Each row is a point on a landscape with many peaks, with its height.
A climber steps from a point to whichever of its 2 nearest points has the largest rise for the distance, and stops where none of them is higher. Distance is the straight distance between rows; heights are no part of it.
j486: [  4 -47 -32 -22  36  21 -18 -44  33  49 -46 -16  54  48  12   5   2  28
  16   1  16  13   5   4  26  38  -8]  height 36.4
j459: [-13   2  42  46  17 -63 -19 -14 -10 -13 -29  17 -33  -1  -1 -29  12 -32
 -58 -35   4  -9   7  36  -4  -2 -18]  height 37.2
j145: [ 36   4  11   5  10  51 -28 -25  22 -19  21 -21   2  23 -22   8 -55 -31
  23  49 -18  42 -23  37  29  50  -1]  height 36.6
j524: [ 28 -27  28  48  19  -5  -9 -27 -35 -24  19  23  22 -61   2 -18  17  34
   8 -43 -44 -34   3  16 -31 -31  44]  height 79.8
j201: [ 48   1  27  14 -14  -8   0 -24 -11  -2  50  12  59 -61 -19 -15  28  41
  11 -10 -34 -11  55 -20 -26  -7  46]  height 81.7
j295: [-64  27  -4  33   7  36  -1  11  46 -40 -48 -26 -29  23 -63  25  29 -26
 -37 -26 -18  26   6  21 -40  19  50]  height 36.8
j41: [ -2 -50 -18 -38 -12  53  29  -4  26  50 -18   7 -39 -14 -22 -21 -18 -20
  42 -40   6  -1 -63  25   2 -14 -24]  height 27.3
j240: [  6  19  24   4 -22   5 -14  20   3 -41 -32   2 -27  -4  31  27 -55  32
  -6  -3  -3 -47  15  12  76  15 -15]  height 60.4
j899: [-12  -7 -44 -21   9  -6  27  10 -14 -11  -1   7 -13 -16  30 -10   6  30
  15 -60   6 -35 -16   2   4  -7   2]  height 41.9
j670: [ 25  43  52 -24 -32 -23  28  47 -10  -7  37  -5 -10 -74 -13 -14  16  15
  -6  16 -44 -32  11  -9   0  23   3]  height 17.2
j119: [-27   0  13  39 -24  18 -41 -46  33 -22 -37 -19  -9  43   6  42   0   5
 -28  24 -41  -5  40 -15  16  -3  28]  height 52.4
j631: [-43  -5  17  40 -26  21 -34 -59  57 -19 -64 -24 -17  23 -17   9 -26 -34
  -6   4  11 -14  29  32   8   3   2]  height 56.4
j703: [-17 -24  22  51  24  36 -46 -20  22   5 -50  31   0  16 -46  33 -49 -45
  46  45 -17  57 -13   7  19   6  28]  height 36.9
j795: [-16 -12 -20  57 -57 -15 -20 -59  16 -59  27 -11  -7  35  20 -58  16 -23
  10 -11  33 -25  17  16 -12 -13  13]  height 49.9
j436: [ -3 -10 -20  -3 -43 -27  21  37  29 -18  17   6 -37  40   4  21 -27  -7
  39 -27  33 -19  67  19  -6 -49  40]  height 26.9
j885: [ 20  18   9 -41 -12 -25   4  -1 -17   5  51 -11  24 -76 -31  51  82  29
 -68  32 -21  46  37   0 -42 -31  -8]  height 82.0
j81: [ 57 -20  23  39 -38 -20   4  -8   5 -32  52  -6  -1  13   7 -69   3  18
  67  41 -52 -46 -27  -4 -38   8  41]  height 26.5
j854: [  9  -2  57  -2 -53  14  -8  -1 -10 -23 -46 -17 -25  25  13  -7 -61  17
  34 -21  22 -40 -31  -8  67 -32 -27]  height 65.7
j259: [ 28 -19 -39 -19  -2 -43  18 -13  21  19  29  -3  17 -27 -25 -10  72  21
 -63  -5  18   0  27  20 -29  46 -12]  height 22.3
j871: [-29 -11  30  63   0   3   9 -27  26   9 -45  13 -16 -18 -22 -15 -16 -18
 -21 -72  18 -31  20  30 -14 -32 -16]  height 38.1
j889: [ -2  11 -62  -8   7  -8   4 -46   6  -1  14   8 -16  50 -13 -29  50  -2
 -37 -29 -22 -10  15 -23 -38  59 -33]  height 66.1
j74: [-23 -18  -2   6  53 -14   8  10  17  35 -76  28 -13  24 -24  20  21  -9
 -28  27  31 -31 -45  23  -7  34  -9]  height 27.9
j898: [-53  -5 -12 -21  -3   0  10  -7  20  55  16   0   1  47 -43  16  18 -38
 -13  12   1  50  43 -12 -44 -23  27]  height 51.5
j525: [ -7 -17 -39 -27  69  -3 -13 -55 -14  51 -40  -5  54  20  37   3   2  24
 -15   6   2  23 -30 -25  35  22 -56]  height 39.5
j593: [ 42  21  24 -13  28 -75   4  44 -54 -28  28  28   3 -97  -7  36  36  25
   4   7  -9  -5 -15 -11   7   5   8]  height 39.0
j341: [ 83  20  28  -8  18 -29 -31  28  -2  13  35  21  14 -52  32 -17 -15  18
  46  64  24   1   8 -20  32   2 -10]  height 80.8
j852: [ 22  21  -5 -26  -4 -16  41  43  -8 -28  11 -27 -45   3  -2 -37  19  12
  11  52  -1 -72 -43 -11 -27  44 -25]  height 53.8
j463: [-19 -41 -36   5   9  26 -31 -45 -20  55 -26  25  10 -40  -8  15 -13 -32
   1 -30  54  28 -72  49  31 -20 -17]  height 29.3
j326: [-11 -15  63 -17 -25  25  -1  31 -22  -3 -21 -31 -36  46  15   7 -43  -3
  25  33 -10 -11 -44 -54  -7 -38   8]  height 73.2
j411: [ 24 -14  48  70 -28  20 -35 -36  69  -8 -30  11 -18  39  -4 -41 -48 -34
  25  14  16 -13  10  42  18 -22  -6]  height 61.0
j549: [ 19 -56  18 -32  21   9 -20 -20  17  44 -10  40   6   2  -7  -9 -15   3
  -6  63  33  25 -17  31  30  12 -33]  height 31.6
j407: [-63  20   3 -24  35   5  31  46   0  11 -38 -17 -49  46 -17  29   3 -44
 -58 -16  -6 -19 -29 -20 -40  22 -10]  height 25.2
j170: [ 19  -1  19   5 -36  26  15  25  70  -1 -40 -30 -16  17  33 -33 -10  16
  33  -1  27 -57  -7  16   7  -7  42]  height 62.0
j683: [ 54 -59   2   2  -1 -67 -31  -2  -6 -35  27  -4  69 -34 -23  55  47  88
 -11  62  -9  24  39 -21   4  17  17]  height 87.0
j241: [  0  16   1  -5  44 -34   5   0  30  69 -26  -3  10   7  63 -27  -6 -17
 -51 -21  31  16 -13  14  15   4 -81]  height 79.7
j664: [-33  40 -16 -34  47  31  33  52   9  47  -9  -1  48   3   9  21  15 -14
 -17 -76 -16  66   2  -5 -59   3 -10]  height 57.2
j125: [ -9 -53  -8   9 -52  34  26 -64 -11 -20  57  10  -7 -22 -40 -25   7   7
   5 -40 -40   1  -5  24  -6 -26  15]  height 76.1
j602: [-18  -4  -2  55 -54 -23  -1 -35   9 -20  -6  -1 -11  26 -16  -5 -24 -36
 -20  17  28  -8  55  30  13 -36   8]  height 53.3
j288: [ 66   0  12 -13 -31   3  26  47  30 -55  41  13  20 -35 -17  26 -29  25
  68  51 -43  -8  21  -9  45  13  63]  height 74.4
j285: [ 13 -34  -7   6  19 -14   1 -12   1  65  -2  46  38 -36  47 -44   4  11
 -16 -24  26  -1  13   9  19 -40 -17]  height 29.7
j692: [ -8 -33 -61 -18  48  32  11 -24  -7  56 -26  13  28  24  57 -10  -2  12
  18  -5  28 -22 -63 -28  26 -19 -39]  height 42.9
j29: [-18 -26 -24 -24 -53 -50  15   9   8 -10  35  31 -43  59 -34  23 -62  -1
   7 -38   3 -17  15  28   7 -24  -3]  height 28.6
j225: [ -7   5 -61 -28 -38   1  66   1  40  -8  17   3  -8 -28   9 -18  18  28
 -21 -44 -25 -53  23  -6   0  -3  -5]  height 45.1
j833: [ -1  -2   8  -7   6 -25 -17  -8 -21 -33  19 -10 -13  71 -27 -28 -44  26
  -8  -8 -60   4  23  -2   4  18 -27]  height 55.0
j821: [ 22 -35 -28  10   4  58  28  15  26  26 -15 -12 -12  -7  -1 -54   2 -28
  71 -18  61 -10 -78  21 -21 -13  29]  height 22.1
j233: [ 23  61  10 -26 -20 -41  17  23   2 -11  -5 -20  23 -43  19  -6  40  32
 -20  22 -16 -60  35 -62 -20  31   6]  height 18.3
j121: [ 24  30 -34  -5 -15 -67 -24 -21   0 -20  -1  14  70 -52  16  18  51  32
  -8 -10  27 -16  64 -32  -1 -11  -3]  height 21.3
j906: [  9  37 -26 -21 -23 -21  -4 -24  19 -13  24  -2 -21  -7  12 -18   0 -36
 -50 -23   5 -10  57  38   2  46 -62]  height 25.3
j564: [-43   8 -21   9 -12  10   2 -45  19 -49 -35 -34 -38  32 -31 -36  34 -16
   6 -31 -27 -12 -29  18 -40  33 -10]  height 78.1
j376: [ -9  56   5 -11   8  30  -3  30 -12 -27  -4 -42  46   6   3  39 -12  35
  12  32 -45  17  30 -33 -10  15  38]  height 46.3
j731: [ 11 -69 -21   1  18  -5 -12  -5 -35  62   8  59  -5 -11  10 -24  19 -26
  -6 -13  51  17 -51  25  31 -30 -31]  height 30.4
j717: [-18  74  -6   4  56  -5  15  24 -15 -19  19 -53   5   7  34  -1   4 -42
  61 -58  -4  37 -14 -10   5  -3  15]  height 46.8
j33: [ -2   5  13  -9 -21 -43 -43   6 -28 -42  11  11 -35  35   6   8 -56   9
 -23 -24 -36 -24   3   5  53  -8 -33]  height 57.3
j237: [ 44  -3  36  38 -22   5  27  17  47  -2  14   2  -2  -4 -12 -56  14 -38
  19  45  23 -16   3  22 -46  40  41]  height 31.1
j796: [ 23  48  40  -4  -1  23  13  62  46   4 -21 -49 -12  31  26 -13  -1   8
  -3  15  -3 -43  23 -14 -28  30  21]  height 52.5
j838: [-28 -23 -22  36  49  17   2 -15 -34  20 -42  -5  40  23  27  20   1  35
   8 -46  -1  11  26 -12  11 -56   7]  height 40.6
j21: [-27  12  -5 -30  38  -3  15  54 -24  17 -11   7 -29   5  -4  44 -48   2
  -8 -67   3  17  -5  19  44  -4 -44]  height 43.2
j604: [ 36  -4  32   1  23 -36 -11 -43 -11  18 -13  21  16 -72  39   8  59  61
 -48  29  30  36  -2  16  38 -22 -10]  height 84.5
j918: [-10  24  50  10  -4  50 -33  32 -29   0 -25 -26  -9   0  49  12 -50   7
  40   5  -2 -24 -37 -25  42 -52  -5]  height 70.1
j268: [-79  33 -15  -5 -19 -21  21  27  20  -9 -45 -31 -60  49  21   0  43 -52
 -28  -5  29 -14  -2 -40 -35 -19   9]  height 23.8
j556: [ 18  49 -25 -11  27 -41   0  43  27   0  44 -25  13  14  11 -12 -19 -20
  47 -17  27  12  52 -21   2  15 -19]  height 46.9
j893: [ 21  -1   6   0  28 -74   4  -6  28  52 -15  11  25 -20  52 -13  45  15
 -77  10  54  -2  26  10 -10  10 -58]  height 82.2
j857: [-32  10 -38  -4  20  15  -2  -3  15  43 -43 -35 -14  43  30   8   9 -35
  40  16  45  21 -18 -17  22  -8  17]  height 43.1
j858: [ 42   8  59 -25 -43   0  34  41  35  43  36   5 -21 -52   5 -43 -12  21
 -23   9 -34 -37  23   6 -12 -30 -10]  height 16.7
j625: [ -7   0  13  -8  86   8 -22  43 -66  13  16  -1 -13  21  11   4 -23   5
  52  -9 -36  27 -56 -16 -12  16  19]  height 50.8
j336: [-11 -55  22  23 -10  20  22 -30 -35  -1   6  46  -3 -42 -13 -55  -4  34
  -9 -64 -37 -24 -17  24 -19 -56  12]  height 78.3
j733: [ -1  67 -15   2  35  24  14  39 -36 -16  18 -41  24 -36  17  10  23 -27
  54  -6  12  23   1 -51 -25  -6  45]  height 45.5
j794: [-45  29 -55   2  -5 -33  -6  10 -38 -68  28 -23 -34  13  11   5  -5  -3
  55 -86 -36 -21   8 -25  12 -23  -1]  height 36.7
j750: [-11 -50  29 -39 -37   6  22  16  76  53  -4  41 -38  41 -78   3 -47 -13
  25  13  -4   8   7  22 -10 -39  14]  height 32.6
j392: [ -1   8 -29 -25 -23 -19   4 -51 -37 -29  51  16  26 -80   3  56  65  55
 -56 -17  -9  89   9  31   2  -8 -37]  height 79.1
j409: [-14  20  44  58  -1 -27 -45 -20 -30 -18  -7   9   5 -19  -7 -45  18   6
 -67 -66 -44   0  11  23 -54  10 -11]  height 36.5
j140: [-20  28 -17  -7  14  55  -2 -38  30  17   4 -11  15  27 -64   6  33 -51
 -13 -50 -39  65  32  18 -58  30  17]  height 6.8
j337: [  4  12 -21 -26 -69   5  58  31   4 -27  27 -16 -23   1  29 -21 -18   7
  16  23   3 -70 -37 -13   7   4   3]  height 47.7
j689: [ -3 -48  -5 -32  -9  43  20 -13  34  43   2  35 -10  28 -85 -21   9 -31
 -14  33 -50  12 -14  29 -44  16   2]  height 9.7
j397: [ 42  -1  23  42  -5  35 -23   4  38  10 -28  -8  29  -5  43 -10 -38  10
  41   1  41 -36   3  20  41 -12  36]  height 72.2
j32: [ 12 -25 -18  12 -25 -55  29  45  30 -15  11  11  -4  38  29 -19  28  30
  40 -23  27 -39  28 -12 -28 -52  77]  height 24.6
j16: [-39  22  -3  -1  14  11 -29  -3  23 -47 -21 -27 -48  62 -57  18  24 -47
 -10   7 -16  51  13 -14 -16  26  14]  height 34.7
j813: [ 43  -1  10   0 -11 -11   1  10  10  23  19  14  26 -32  50 -28 -32  18
  53  20  25 -55  -3  -7  48 -29   3]  height 77.5
j169: [ -5  -4  38 -26 -35  38  34  -1  14  23  20 -26 -20  -1  -5 -50 -24   9
   2  12 -34 -32 -15 -10 -46  -4 -17]  height 15.4
j771: [ 74  -7  51  38  28  -6   0  28  15   3  25   2 -10 -28  -1 -84  -2 -13
  32  -3  21   9 -25  16 -50   4   5]  height 32.5
j806: [ 35 -15  32  10   1 -38  18  25  -3 -16  21  11 -26  11   8 -65 -31  11
  42 -42   0 -28 -27   8 -20  -2 -17]  height 33.9
j34: [ 28  10  25  55 -42  35 -32 -43   8 -12  18 -18   6   4  23 -42 -30  -5
  43  33 -21 -19  18  12  18  -9 -17]  height 65.9
j351: [-59  11 -10   1  65 -10  10  53   7  15 -89   1 -16  32 -31  46  19  -1
 -53 -24  21  10 -27  14 -24  18  31]  height 26.3
j236: [ -4  46 -35 -15  49  30  22 -19  40 -19  -6   0  21 -30  21  -8  61 -14
 -26 -74 -11  13  -5   2 -47  57 -44]  height 62.1
j586: [-23   8  60  59 -21  35 -29 -38   5 -34 -19 -24  -8  27 -50 -46  16 -22
 -36 -58 -30  -9   5  -2 -67 -10   7]  height 35.3
j948: [  9  -3  18   0  -1  -5 -41  10 -55 -15   6  14  11   9  37  45 -53   9
 -22  49  18   9  -1 -18  49 -22 -28]  height 42.7
j256: [-20  26  17  -2   5  35  10  59 -18 -32  16   0   7 -28  -1  28   0  -9
  28 -26   8   4  -8  -9  -2 -15  56]  height 44.4
j648: [ -7  35   6 -31  38 -34  -8  58   5   7  -9 -34 -14  33  23  28 -63 -11
  45 -21  35  23   6   5  27   6 -28]  height 44.8
j398: [  8  12  37   9 -21  -8   7  17 -19 -24  -9 -12 -45   9 -12 -45   8 -35
 -41  42  -8 -32 -20   7 -42  60 -19]  height 59.1
j805: [ -1 -33  -3  41 -11  27 -10 -22 -12 -19  -5   6  -7  29  15  -6 -13 -25
  52  21  21  22 -31  12  -2   0  53]  height 28.3
j869: [ 16  41 -30  -8 -48 -18   6 -44  29   8  56   3   4 -26  34 -63  22 -29
 -16 -33  -1 -38  21  21 -19  -7 -74]  height 26.8
j290: [-27  35   4  21  13  16 -50 -53  67  -3 -37 -34  13  40 -37  10  26 -19
 -42 -29 -33  64  55  -5 -41  39  33]  height 4.8
j210: [ 87  24  39  -1   4 -20 -14  44  18 -40  38  24  14 -72  -4  31 -28  37
  12  41 -18  28  14  -9  47  24  15]  height 78.2
j425: [ -1  35 -16  -9 -11 -11  -7 -59 -26  40  57   9   8 -52  50 -31  32 -11
 -51 -11 -24  -2  31 -24 -18 -23 -61]  height 28.2
j217: [-22 -45  18  47  -3  18 -24 -42  -9  19 -56  16  25   0 -16  25 -21  23
 -19 -75  -6  -3  23  30  13 -26   7]  height 39.1
j76: [ 41  10  47 -11  34   2 -12  24 -25  35   1  24  15 -73  22   6  11  46
 -29  25  -5   8  15  17  18 -25 -18]  height 83.1
j957: [ 45  -2  29  -6  10  -5 -62  17 -54 -34 -13  -7  29 -41  27  50 -22  33
 -12  62  26  47 -18  -6  57  32 -33]  height 41.2
j647: [ -7 -47 -12  -7  -3  29 -15  13  14 -14  11  13 -30  68 -32  32 -10  -6
  27  71 -26  30  14 -25  10  10  49]  height 56.5
j449: [ -2  -4  13  11   7 -35  12  19 -28 -69  33  -3 -50  41  -1 -19 -12  18
  54 -52 -21   0  -4 -12  -1 -32   8]  height 35.4
j415: [-11 -48  11  18 -46   3 -11 -23  23 -24 -65   5 -35  39  35  -1   6  23
 -24  45  15 -61 -12 -21  21  -8   3]  height 63.5
j660: [-16  56 -41  17   2  10  13  -2 -21 -31  19 -28  10 -43  53  -1 -36 -29
  15 -35  33 -20 -30  -7  48  -5 -40]  height 57.9
j185: [-32 -23 -16 -10  -5  24   6 -10 -53  24  -5  22   0   4  -5   2  -6 -36
  -1  47  18   9 -84   6  23  15 -40]  height 78.9
j727: [ 46 -66   9  -8  21  23 -37 -25   5  28  11  35   2  13 -40   7 -37 -39
  38  57   3  51 -42  10  29  44 -24]  height 33.5
j965: [-32  36 -53   7  48  -5   5 -18  41 -59 -18 -29 -14  17  21 -25  69 -28
  -8 -51   1 -18 -16   0 -34  48  -3]  height 68.2
j400: [-26 -43  18  16  -8  26 -18  -1  34  32 -22  19 -35  47 -75   4 -51 -35
  64  29   1  21 -34  -6 -18 -34  20]  height 34.4
j623: [-25 -24 -16 -48 -39  54  35  10  17  15  12  -2 -48  11 -72  15   3 -24
 -45  24 -39 -14 -23   4 -34  18 -31]  height 11.1
j714: [  3 -66  21  50 -44  44  -8 -11  -9  -9 -41  30  -1 -11  32  -9 -23  22
 -23  24  11 -57  -8   8  35 -30  32]  height 57.1
j388: [ 11 -43 -39 -40  17  37  28 -11  36  58 -18  24   7  17   9 -14  -6  19
  27 -14  -3  -6 -39  38  11  37   3]  height 31.7
j137: [-10 -13 -13  -3  45  -5 -38  -5 -49  -7   3   1   8  40 -34   4  -5  18
   9 -31 -65  25 -19  -1   5  12  -6]  height 52.6
j595: [-45  23 -10   2   6  62  37  53  -2 -24 -28 -22 -19 -33  14   6 -13 -42
  -9 -29  27 -18 -38  26 -21 -10  35]  height 42.8
j622: [-26 -14  -4  24 -43  21  16   4   2  -5 -29  20  19 -15  18  35 -11  27
 -42 -10  23 -45  39  12  33 -41  43]  height 54.1
j311: [-16   8 -45  -8  10  23  -9 -56 -13 -28  25  14   8  -3 -29  -2  42   5
 -57 -55 -42  -2  28  24 -33  17  -2]  height 70.9
j532: [ 35  31 -16  -9   4 -78  20  28 -14  28  31  -9  33 -35  35  -6  40  -9
 -42  38  71  20  36 -11  -7   0 -37]  height 84.3
j271: [ 21  18  58  56  27   6 -61   5  24 -19 -19 -45  31  16  31   5 -10   2
  31  24   4  23  47  -3   2   1  34]  height 42.4
j78: [  1 -10  16  31  28  33  -4   3  -3 -14  -9 -18 -27 -11  -7 -26 -25  -7
  52 -33  52 -29 -52   7   0 -22  40]  height 25.8
j720: [ 27  -7  14   1 -20 -64 -18 -21 -28  -3  64  18  64 -78 -22  43  46  56
  -8  22 -25  32  61 -26 -19 -23   3]  height 83.9
j474: [-17 -18   2   9  25 -35 -25 -20  -1  52 -31  15  13  71  -5  12 -22 -10
   7  14  21  17  47  -6  12 -34  -7]  height 48.5
j974: [-10 -63  -2 -15   8  17 -13  18  -3  -7 -26  15 -55  67 -35  43 -40  22
  50  19 -31  -4 -34 -23  44  11   7]  height 60.8
j979: [-29 -30 -26 -27  18   6  -2 -32 -43 -11 -30   6 -28  37 -37  -4   0   1
   5   0 -12 -30 -61   7  12  43 -54]  height 84.2
j284: [ 19  -8  25 -22   6  13   1  33 -23  23 -14 -10 -34 -24  38 -11 -12  29
 -24  30   5 -38 -69  -5  44  16 -47]  height 78.0
j828: [ 14  35 -24 -22 -25 -52   4  -3  11  -3  31   2  39 -27   3  17  41  36
  21 -26 -14 -76  60 -52 -28  -1  35]  height 19.8
j515: [ 48   9  17  21 -43 -25   4  15  38  -5  34  18   8  27  11 -42 -22  14
  42  39   2 -33  20   4 -19   6  51]  height 29.1
j30: [ 54  -9  10   2  24 -36  15 -13  -9   3  40  35  13 -53  -1 -31  47   8
  -5  16  12  35  13  35  -8  29  -6]  height 21.4
j10: [  4  27 -58 -23 -24 -69  13 -16  26   8  23  12   9  20  26 -39  42  -4
 -53  30  30 -11  32  29 -16  44 -28]  height 23.6
j12: [  1  38 -10 -25  37 -65  -4  40 -68 -33  19   4  19 -72 -15  47  12  22
  35 -47 -31 -24 -22 -38  28  29  17]  height 38.5
j719: [ 27   9  37 -20  37  11  19  43 -16  60 -32  31 -28 -52  22 -18  21   9
 -56   0  19   1 -40   9  19  -1 -32]  height 81.6
j643: [-25 -17  -3 -28  41  19   4  23   4  48 -15   7  18  14   8  42 -44  32
   4 -55  16  14  33  22  43 -59  -8]  height 42.1
j637: [-34  25 -21 -12  85  12   7  -2 -19  16  -1 -34   4  40  15 -12  -2 -24
  83 -29 -16  49 -43 -12   0  17 -21]  height 48.9
j317: [ -3 -59   5  -8  30  -3 -20   1  38  71 -65  32  18  -6 -36  20   9  11
   0  43  59  19 -24  -2   6  35   4]  height 29.9
j845: [-13  49  33  21  39  37 -47   0 -20   1  -3 -54  42  16  32  10 -10  -7
  19  42 -29  49  31 -37 -25  -5  31]  height 44.5
j823: [  13   60  -34  -14   43   12    6   31   25  -12   25  -17   54  -33
    6   16   36   14  -23 -105  -18   47   17   -5  -62   35  -11]  height 59.3
j716: [  2  37  15  29  -8  64 -20 -26 -20 -37   1 -33  18 -19  12  -5 -38 -13
  -1   6 -57   4   3  -6  10   0 -13]  height 62.4
j836: [ 38  20  13 -26  10 -54 -23  19 -51 -33   9  14  12 -93  23  74  20  44
  -4  62  20  27 -33  -6  48  15 -19]  height 39.8
j110: [-31  50   4 -15  51 -12  -7   6  -3  72 -45 -13   2  45  56 -19 -48 -46
 -23 -20  54  12 -37 -25  15   0 -74]  height 77.0
j672: [  5 -40   4 -32 -83 -15  37   4  49  16   9  35 -35  32 -35   2 -48   6
   4   1  10 -30 -18  33  12 -43 -27]  height 30.5
j662: [-22  49   1  39 -27  41 -21 -35 -29 -20  18 -29   9 -30  23   1 -45 -55
  16  -6  18  25   5  21  38  -3 -14]  height 60.3
j64: [-10   7 -10 -15  -5 -18  37 -29 -14  19  16  23  36 -66  54  -2  23   0
 -29 -47  -8   0  11 -38  18 -58 -35]  height 29.0
j553: [ -5  49 -38 -11 -58  25  34  21   9 -26  14 -15 -16 -57  54 -17 -26 -26
  45  19  51 -60 -17   9  46   9 -14]  height 53.9
j945: [-33  -3   3  25 -21  76  42  15  50 -52 -44 -21 -46 -10 -21 -13  18 -31
  -9 -40   3 -11 -12  31 -31  -4  53]  height 39.9
j300: [ 65 -13  46  -3  -1 -26  -8  28 -15 -40  49  -7  53 -33 -14  66   4  45
 -27  80 -23  45  37 -27 -21  -2  14]  height 90.1
j458: [-33 -24 -56 -18  17 -12   8  -8  -7  61 -24  30   1  72  37  12   1 -13
  20 -15  56   4  -4 -14  15 -34  -6]  height 46.6
j617: [ 30   6  41  34  10  12 -50 -25  41 -21 -35 -11  17  14 -39   8 -27 -32
   4  37  -4  57  26  17   4  37  26]  height 39.6
j768: [-21 -26 -17  -6   3 -12  17 -11  24 -46 -38 -12 -66  57 -25 -10   9  25
  21  -1 -18 -54 -58 -13   3  30 -16]  height 73.4
j112: [ 12 -68 -18 -44  14  28  22  30 -20   9  -6  27 -31   1 -35  48 -25  27
  12  34  -2   5 -25  16  28  -1  36]  height 65.1
j318: [-42 -19  17   7  -6  37 -13  35 -57   2  -9 -14 -38  45  -9  14 -21 -48
   0  42 -11   4 -71 -19  -9 -11  -6]  height 76.2
j430: [ -7   0 -26 -10  11 -27  -2 -13 -61 -18  46   5  13  18 -37  48  32 -40
 -12  48  35  72  -2   5  -7  27  10]  height 31.9
j444: [ 18  50 -24 -25 -14 -40 -16 -19 -32   0  66 -26  28   3  -1  11  -1  -7
  -2   6  16  33  51 -21   4   8 -36]  height 48.6
j102: [-14 -31  28  18  -7  -9 -30 -45   8  29 -28  16  11  26 -10   2 -23  22
 -41  34 -22  18  45 -15   1 -12   6]  height 50.0
j842: [-45   9 -33 -16  15 -10 -18 -34 -44 -42  13  -6 -22  62 -48  53   8 -56
   5  51  -9  53   2 -11  -3  53   4]  height 32.9
j177: [-25   1 -18  41 -76  44  32 -25  42 -17 -11   0  25   2  26 -16  25   7
 -15 -20  16 -37  45   8 -28 -45  57]  height 50.9
j761: [-10  52 -10 -20  -9  -9   3   8 -28   4  32   2  41 -88   0  25  49  35
 -68 -21 -11  43  18  10   2 -19 -19]  height 80.6
j296: [-17 -32 -51   7  -9   3  18 -55 -47 -10  79  18  -3   7 -32 -10  43   3
 -23  -5 -39  20   0   8 -11  16  -4]  height 73.7
j186: [ -6   7  11 -52 -28  52  49 -15   9   0   1 -15 -29 -21 -16 -17  -6   1
 -34  15 -45 -36 -50  12  18  39 -47]  height 13.1
j379: [-32  19 -33 -18  31 -43   7  35 -75 -31  21  15 -13 -17  -5  44 -16  10
  66 -46 -14 -22  -4 -38  42 -24   6]  height 37.9
j940: [ 41 -34 -27 -41 -17  19  21  35  -4 -10  36  -8   9 -20  -8  26 -32  23
  71  37   7 -10  -7   7  46  -8  38]  height 69.5
j848: [  4   7 -14  18  14 -59   6  -2   4 -10  23  10  41 -12  20 -14  26  37
  17 -40  42 -14  55   7  -2 -37  47]  height 22.7
j560: [-37   0   2   0   4  65  22 -34  23  27 -37  12   0 -14 -87   0  23 -26
 -29 -19 -29  40 -24  32 -63  27   9]  height 8.3
j85: [ 22  -8 -21 -19 -13 -35  -4 -11  11  31  55   3  29  36 -36  -1  15 -15
  -8 -19  18  63  62  -5 -24 -15   8]  height 50.1
j646: [-25 -35 -11 -49  -5  22  37  19  26  38 -27   5  10  62 -49  51   3 -18
   0  63   5   9  16 -33 -19 -12  47]  height 53.2
j331: [-12  19  -5 -10 -19  26 -13  14 -55 -42  24 -14  33 -22  -8  82 -22  28
   1  40 -55  38  37 -57  31  -8  18]  height 44.7
j289: [ 10 -46  30  -3 -37   1   4  18  13  39 -44  26 -64  -1  20 -19 -23  13
 -37  37  23 -53 -45  13  29  -3 -24]  height 72.1
j372: [  0  31  18 -37  11  44  10  60   1   2 -18 -58  19  15  12   5  10 -13
   3  51  -8   2  -2 -45 -25  25  39]  height 48.8
j607: [ -7   1 -34  13  18 -29 -25  -8 -20 -13  38  -7  -5  39   3 -12   8 -39
  45  37  37  48  19 -18  -3   8  29]  height 30.6
j446: [  5  -3  -6   0  10 -27   1   4 -22  20   9  -5 -17  26  -9 -46  46 -10
 -74  17 -25 -12  -1 -14 -69  59 -21]  height 61.9
j645: [-21  17 -28  -1 -66  29  39 -20  35  16  27   8  30 -43  32 -19   9  16
  -8 -14 -23 -44  40  10  -4 -61   6]  height 48.2
j853: [-19 -21  -6   3   4 -16 -16  -4 -84 -15  11  21  20  10 -11  63  -8  16
 -36  36 -29  23  -6 -21  28 -18  -1]  height 43.7
j831: [ 24   2  24  46   6 -55 -15  -4 -49  20   0  12  32 -50  30  -4  53  15
 -56  51  51  36   7  -6 -16 -23 -18]  height 86.3

Where does a climber stop that starts at each point below?
j186 -> j617
j945 -> j979
j225 -> j831
j648 -> j341

Call two points neighbours if one is among the 2 nearest of the other. Go from one point of each pair to the other, from neighbour to neighbour, staying as high as possible. Name the lowest point that can't be avoided.
j300 / j631 -> j337
j731 / j979 -> j463
j564 / j979 -> j768
